Each scene shows the same named points in several views. A view is turned or mirrored, shifted and resized as a whole, has a little noise and may leave points out.

Scene 1
View 1
q_647: [-18 -24  18 -15   6  -3  19  17 -33  -7  -4  28 -37  13   0  -6 -26 -32
 -15  -8  14  27  28  27]
q_298: [ 21  -9 -11   6   4   0  23 -22  10  17  15  -3  71  22 -11  -7  -4  24
  23  12 -32  49  33  18]
q_576: [-24  -2   4  11  -1  -2  40   2 -22   3  -7  12   6  -5 -10  -1 -17   2
 -19  15  27  28  20  22]
q_349: [  5   2  12 -10  -4   1  -2  12 -27  -3  19  28 -32   8 -27 -15  10 -10
   1  -6   7  -6  -9  60]
q_640: [  6   9  -5  -5  12   1  16  -9   1   8  15  -6  53   5 -30 -13  16  32
  26   1 -13  31  12  45]
q_26: [-11   5   5   7   3  -9  33   1 -13   8   8  10  16  -2 -12  19  -9  -1
 -16  12  20  30  17   9]
q_151: [  7 -14  -2  -7   8  -5  14  -5 -13  -9   0  14  23  14 -24 -20   2   8
   8  -5 -12  36  18  37]
q_100: [ -6  -3   9  18 -21 -24  27 -14 -28  19  17  -3  11  23  -5 -13   9  11
  -7  24  13  20   3  10]
q_296: [-10   1   4 -17  26  11  26  10   0   4   6   6  30  -3 -14  11 -18   1
  11  -8  -2  41  38  32]
q_12: [ 26  10  -2 -20  21   3  -1  -1  11  -1  26   9  43   8 -36   3  17  14
  29 -15 -28  29  12  47]
q_676: [ 20 -11  23 -23  -5  -1 -18  -1 -14  37  54  -8  -2  54   9 -24  11  -7
  49  -7 -39   9  19  47]
q_430: [ 20 -22 -10   1  -1  -8  11 -13 -15 -19  -8  25  21  16 -33 -34   7  11
   3  -3 -18  36   9  41]
q_249: [ -6 -18   6 -28  22  -5   8  10 -24 -22  -8  18   0  12 -28 -26   5  -1
  11 -24  -6  37  18  50]
q_978: [ 14  15   1  -2   2  -7   8  -7  -3  13  30  -2  36  12 -28  -4  23  22
  20   5 -10  18   0  39]
q_665: [ -3  -8  15  -8  -3   7  10  12 -22   5  14  26 -27  12  -6  -4 -16 -22
  -3   1   4   9  16  41]
q_258: [ 39  -1   2  -3  -9 -29  -9 -21  -7  12  40   0  37  41 -26 -14  40  18
  26   0 -33  24  -7  26]
q_291: [  8   6  11 -13   9  10   7   8   1  24  36   7  14  15  -3  12 -10  -8
  20  -1 -15  17  26  35]
q_612: [ 12   5  -7 -19  32   5  16   2  12 -12   5  15  50  -5 -37  13   0  11
  14 -16 -16  47  26  37]
q_117: [  6  -2  -1   5  -8  -6  13 -11 -18   5  10   5  20  14 -25 -29  15  21
  12   8  -4  18   1  45]
q_367: [-16   5   4   1   7  25  33   4   1  31  16  -7  33   1   4   2 -27  10
  18  14  -1  25  40  37]
View 2
q_26: [ 22 -29 -11  -5 -24   4  10 -26  -1 -21  23  -8  -5  -1 -25  13  13   2
  -4   6 -12 -18   0 -14]
q_665: [ 31 -36   6  -7 -24 -29   1  16  -4  -6   5 -10  -7  -5 -12 -11  31  17
  10  -7  -9 -27  -6 -21]
q_249: [ -1 -32  20  -7   6 -48   2  -9  16  15   7   0   6  -9 -17  -6  11   7
   3 -18 -15 -44  11  -2]
q_367: [ 16 -39 -46   8 -36 -24  18   6  15 -18  12  -8  10  -7 -24  14 -12   0
 -12  -4 -28 -12  -7 -11]
q_298: [-24 -15 -38  13  -9  -7   8 -10  15   1  -6   4  30   2  -9  26 -18 -30
  -3  12 -27   0  -8  10]
q_676: [ -5 -27 -19  13   5 -57  -3  48   9   5 -21   3  -2  -3  10 -24   3  -6
  -6  17  16   4 -38  -5]
q_978: [  2  -4 -19  24   6 -15  11  -6  -1  -6 -14   3  -7 -14 -18   3  -6  -9
 -13  -2   1 -11  -5  11]
q_430: [ -7 -14  12   7   3 -18   1 -15   1  16 -11   0  30  -6 -14  -1  15 -12
  14 -16 -20 -27   6   6]
q_117: [  9 -14  -6  20   1 -17   9 -11  -3   0 -10  -1  17 -13 -23 -14   5  -8
  -3 -15  -2 -14  -5   6]
q_100: [ 20 -25  -8   9 -12   4   8 -26  -9 -17  13  -4  19  -2 -23 -18  16 -11
  -6   6  11   2 -20  -9]
q_576: [ 31 -38  -7  -5 -31  -3  13 -29   0 -19  27 -11  12  -6 -34   1  16   6
  -1 -11 -17 -23   4 -17]
q_12: [-16  -1 -16  17  11 -29   6   6  10   8 -21   5 -18 -11  -8  23 -11  -6
  -6  -2 -16 -26   7  16]
q_151: [ -4 -22   1   3  -2 -25   5 -12   8   7   0   0  17  -5 -16   3   6  -6
   4  -9 -18 -25   4   2]
q_640: [ -7  -9 -25  24   4 -21  14 -14  11   0  -9   4   7 -14 -23  10 -18 -12
 -15 -10 -14 -17   3  15]
q_612: [-16 -10 -12   2   1 -21   6 -12  17   6  -4   3 -14  -6 -13  41 -10  -4
  -2  -2 -34 -38  21  10]
q_258: [-18   6  -8  24  25 -12  -2  -1  -5   7 -27   9   2  -4   0  -5   2 -24
  -4  16  16   3 -19  17]
q_349: [ 33 -19  18   8  -5 -32   3  13 -13   0 -12  -7 -18 -16 -17 -24  31  19
   6 -21   5 -33  -2  -9]
View 3
q_430: [ 23 -20   8   8   2 -14  17  17  -5   4 -16  -8 -14 -19  59  10  -8   6
  -5   7  12  27   2   5]
q_100: [  6 -10 -21 -14   5   9  21 -31 -34 -18 -16 -34   3 -36  33   4 -35  47
  -6  48  -5  28   8  10]
q_647: [ 19 -24  16  -9 -20  29  18 -60 -51 -45 -10 -24 -31 -31  70 -20   1  10
  28   3  49  33   3   3]
q_117: [ 19  -6  -8   7  19  -8  20 -10  -8   1 -12  -6  -6 -32  27   3 -15  17
  -2  29  -1  16   7   7]
q_258: [ -1   3 -42  14  28 -18  20  24  -7   4  -1 -35 -10 -27  -5  34  10  26
 -33  10  -5  38   1   8]
q_640: [  3   2 -31   9  25  -2  -2  11  -6  11 -26  22  11 -29  17   6   0  10
  -7  23   9  12  26  11]
q_26: [ -3 -11 -22 -18  -8  44   3 -25 -45 -11 -17 -13  11 -25  47 -16 -32  30
   6  25  27  23  26   6]
q_291: [ -8   1 -39  11   8  20   5 -32 -38 -26   0   3 -15 -24  13  -2  17  12
  -7   8  32  20  26 -19]
q_367: [ -7  -5 -38   2   5  15  -9 -42 -39 -30 -26  36   7 -24  36 -10  -3  18
  -1  41  22   5  44 -21]
q_576: [ 11 -17  -2 -18 -10  35   6 -39 -40 -15 -23  -3   7 -29  63 -22 -39  26
  18  37  23  16  23   6]
q_349: [ 31  -2  13  16  13  20  38 -43 -15  -6  22 -27 -34 -37  16 -24  -8   2
  21   0  23  16  -7   0]
q_296: [ -4  -7 -25  -3   0  28 -13 -18 -37 -17 -29  25   5 -24  45 -11  10   4
   9   8  46  17  37   3]
q_978: [  2   6 -34   8  27   6  10   2 -10  10  -7  -3   4 -31   1   4  -6  18
 -11  20   5  17  19   6]
q_12: [ -1   7 -35  20  24   6  -1  22  -7  13  -7  13  -3 -20   7   6  21  -3
 -11 -10  28  20  24   2]
q_249: [ 26 -14  15   7   6   2  10 -13 -15 -11 -25   1 -21 -35  51  -4  21  -8
  23  -7  40  26   2  27]
q_151: [ 13 -14  -6   4   4  -2   8   2 -16  -6 -22   1  -8 -25  49   5   0   7
   0  11  22  26  12   8]
View 4
q_100: [ -2   2   0 -22   4 -10   4  11   1   9  11  13  10 -29  -3  -2  28   6
  -9  18  -1   1   5   2]
q_117: [ -1 -15  -2 -18 -18  -1   6   8   0  -9  11   6  -5 -10   6   3  26   1
   9   6  -8   2  -2  10]
q_249: [  3 -32  11  -1 -16   5   8  14  -7   3   7  25 -24  10  -4  21  30 -11
  -2 -17 -13 -20  -8   8]
q_647: [  2  -9   6   0   6  12  -2   8  -3  26  12  49  -9   3 -27  16  21  -4
 -25 -13  -3 -35  13  10]
q_26: [ 17   1   1 -28   9  -6   0  16  -2  17   2  20   6 -26  -9  28  16  -6
  -2   3   5 -19  10   7]
q_296: [ 26  -8  13 -18  -2   0  -5  11  -2   6  -5  19 -18 -10  -1  38  10 -20
  10   4 -11 -31  -3  16]
q_349: [ -3 -10 -20 -16 -20  18  15  -6   6   1  15  21  -7  12 -12   5  36   7
 -12 -20   0 -17   9  24]
q_612: [ 31 -18  12 -15 -11  -3   5  17  -3  -8 -11   7 -18 -11  13  48  16 -24
  22 -12 -16 -14  -4  20]
q_640: [ 15 -15   6 -26 -19  -7   5  10   0 -14  -1  -6 -14 -14  18  20  21 -12
  24  13 -14  -4 -13  14]
q_298: [ 22  -2  23  -6  -3 -11 -10  15   0 -15  -9   2  -7 -33  24  22   9 -18
  23  23 -28   9  -3  16]
q_576: [  6  -8   0 -28   1  -3  -5  21  -5  19  11  29   6 -20 -17  21   8  -3
   1   6   9 -23  10  -1]
q_665: [  5   1  -7  -8  -4  17  -1  -3   5  10  10  34  -7   3 -17  11  22   0
 -15  -8  -5 -25  14  22]
q_430: [  0 -27   8   4 -19   3   4  20  -7 -10   9  19  -4  -9   8  13  21  -6
  10 -14 -15   9   4   8]
q_367: [ 19   7   6 -27  -4   2 -18   2   5   1   2  16 -11 -16  -4  18  -1 -11
  13  31 -10 -29   2  18]
q_676: [  6  13   8   7  -8  12   3 -25  16 -12   0   6 -29   5  12 -14  43  -2
 -16  22 -38  -7 -10  38]
q_291: [ 23  12   2 -13  -1   9  -1 -10  10  -1  -5  12 -15  -8   3  20  21 -10
  -1   9 -18 -22   3  33]

Which points are out of place in each view (at most two, in the order of its rows)? Write none if all are in place.
view 1 | none
view 2 | q_612
view 3 | none
view 4 | q_367
